The views of a scene show one set of named points, each view turned or mirrored, shifted and resized as a whole, with a little noise and some points left out.

Scene 1
View 1
j876: [ -8 -26   2 -10  52   7  27 -38  -6 -49]
j558: [-11 -31 -12 -29  -1  22   5  -8 -13 -59]
j321: [ -8 -27   2 -11  55  11  29 -35 -12 -49]
j478: [ -9 -24 -15 -19 -24  15 -19  -3   2 -57]
j78: [-14   5 -12 -18  30  -2  30  -9  -2 -43]
j940: [ -7 -37  -4 -18  28  17  16 -27 -11 -52]
j735: [-11 -10 -16 -15 -13   8 -11  -3   4 -54]
j790: [ -4 -11  -5   5  28  -4  -3 -35  14 -40]
j891: [-10 -16   3 -12  65   7  38 -37  -9 -46]
j516: [ -7  -3 -13  -3  15  -2  -3 -20  12 -42]
j771: [ -8 -21   0 -11  55   5  35 -36  -7 -47]
j451: [-13   1  -4 -16  47  -1  36 -20  -4 -41]
j879: [ -2  -4  -5   3  27  -6  -2 -29  17 -40]
j699: [-16 -57 -17 -46 -38  45  -6   9 -31 -78]
j328: [-17   8 -32 -30 -60   5 -25  34   7 -57]
j931: [-20  38  -8 -20  65 -15  61 -10  -1 -32]
j549: [-11  14 -30  -9 -56  -4 -38  20  23 -48]
View 2
j478: [-16 -22  -9  -6 -25   0  -5  23  45  17]
j735: [-20 -29 -11   8 -16  -7  -7  21  47  12]
j940: [-40  -8 -25  -8  -2  24 -34  23  24 -10]
j558: [-28  -9 -18  -7 -25  14 -20  27  36  16]
j321: [-42  -6 -27 -18  15  32 -43  15  14 -27]
j328: [  5 -46  12   6 -44 -28  24  24  65  43]
j771: [-36 -11 -25 -21  21  31 -41  11  13 -33]
j879: [-29 -41 -28   9  23  -1 -24  18  32 -24]
j790: [-35 -36 -30   9  21   1 -26  18  33 -21]
j451: [-18 -26 -11 -26  22  21 -29   6  15 -32]
j699: [-33  15 -14  -8 -66  22  -9  35  44  54]
j549: [  1 -57   2  25 -28 -40  19  26  68  31]
j891: [-34 -12 -26 -25  26  34 -43  10   8 -39]
j516: [-23 -38 -18   3   9  -4 -18  18  37 -13]
j931: [  1 -42   6 -38  39   8 -17  -6  15 -49]
j78: [-11 -26  -4 -25  10  14 -18   5  22 -21]
View 3
j879: [-33   8  34   0  33 -40 -37   2  27   9]
j78: [-22 -16   9  -5  27 -31 -40  -3  16  33]
j891: [-24   2   3 -25  33 -40 -70  16  19  19]
j790: [-34   6  34  -3  35 -40 -33   4  26   7]
j549: [-40 -12  38  31  31 -22  44 -21  29  29]
j876: [-31   8  18 -12  34 -43 -49  13  24  10]
j931: [ -7 -20  21   3  12 -27 -71 -16  11  37]
j940: [-38   2  -1 -22  43 -41 -30  22  25  17]
j516: [-32  -1  29   4  33 -35 -24   0  26  15]
j451: [-22  -8  11 -12  27 -35 -57   3  18  28]
j699: [-49 -11 -31 -22  55 -27  44  24  29  34]
j321: [-30   1  -1 -26  38 -41 -57  21  21  17]
j735: [-38  -6  16   4  37 -34   8  -1  28  23]
j558: [-40  -7  -4 -12  42 -31   1  15  26  26]
j771: [-26   1   4 -24  36 -41 -60  17  19  18]
j478: [-44  -4  11   1  42 -32  20   4  31  21]
View 4
j558: [  5  -7 -29  -9   8  30  -1  30   5   6]
j876: [ 31  12 -10 -25  28  20 -43 -16  -2 -23]
j940: [ 17  12 -26 -18  17  25 -23   6  -2  -7]
j321: [ 33  16 -15 -30  22  18 -46 -14   0 -15]
j891: [ 42  13  -6 -38  25  22 -53 -28   5 -20]
j478: [-11 -32 -32   6  22  29  20  41   5  -6]
j931: [ 43 -44  30 -41  44  30 -32 -44  47 -15]
j328: [-29 -79 -21  13  18  40  59  58  37  15]
j516: [ 12 -35 -10  -2  43  24 -10  -2  11 -28]
j879: [ 16 -26 -12  -3  50  20 -19 -15   0 -42]

Which points are out of place in each view (at most two, in the order of its rows)? Write - if all are in place.
view 1 => j931
view 2 => j478
view 3 => j876
view 4 => -
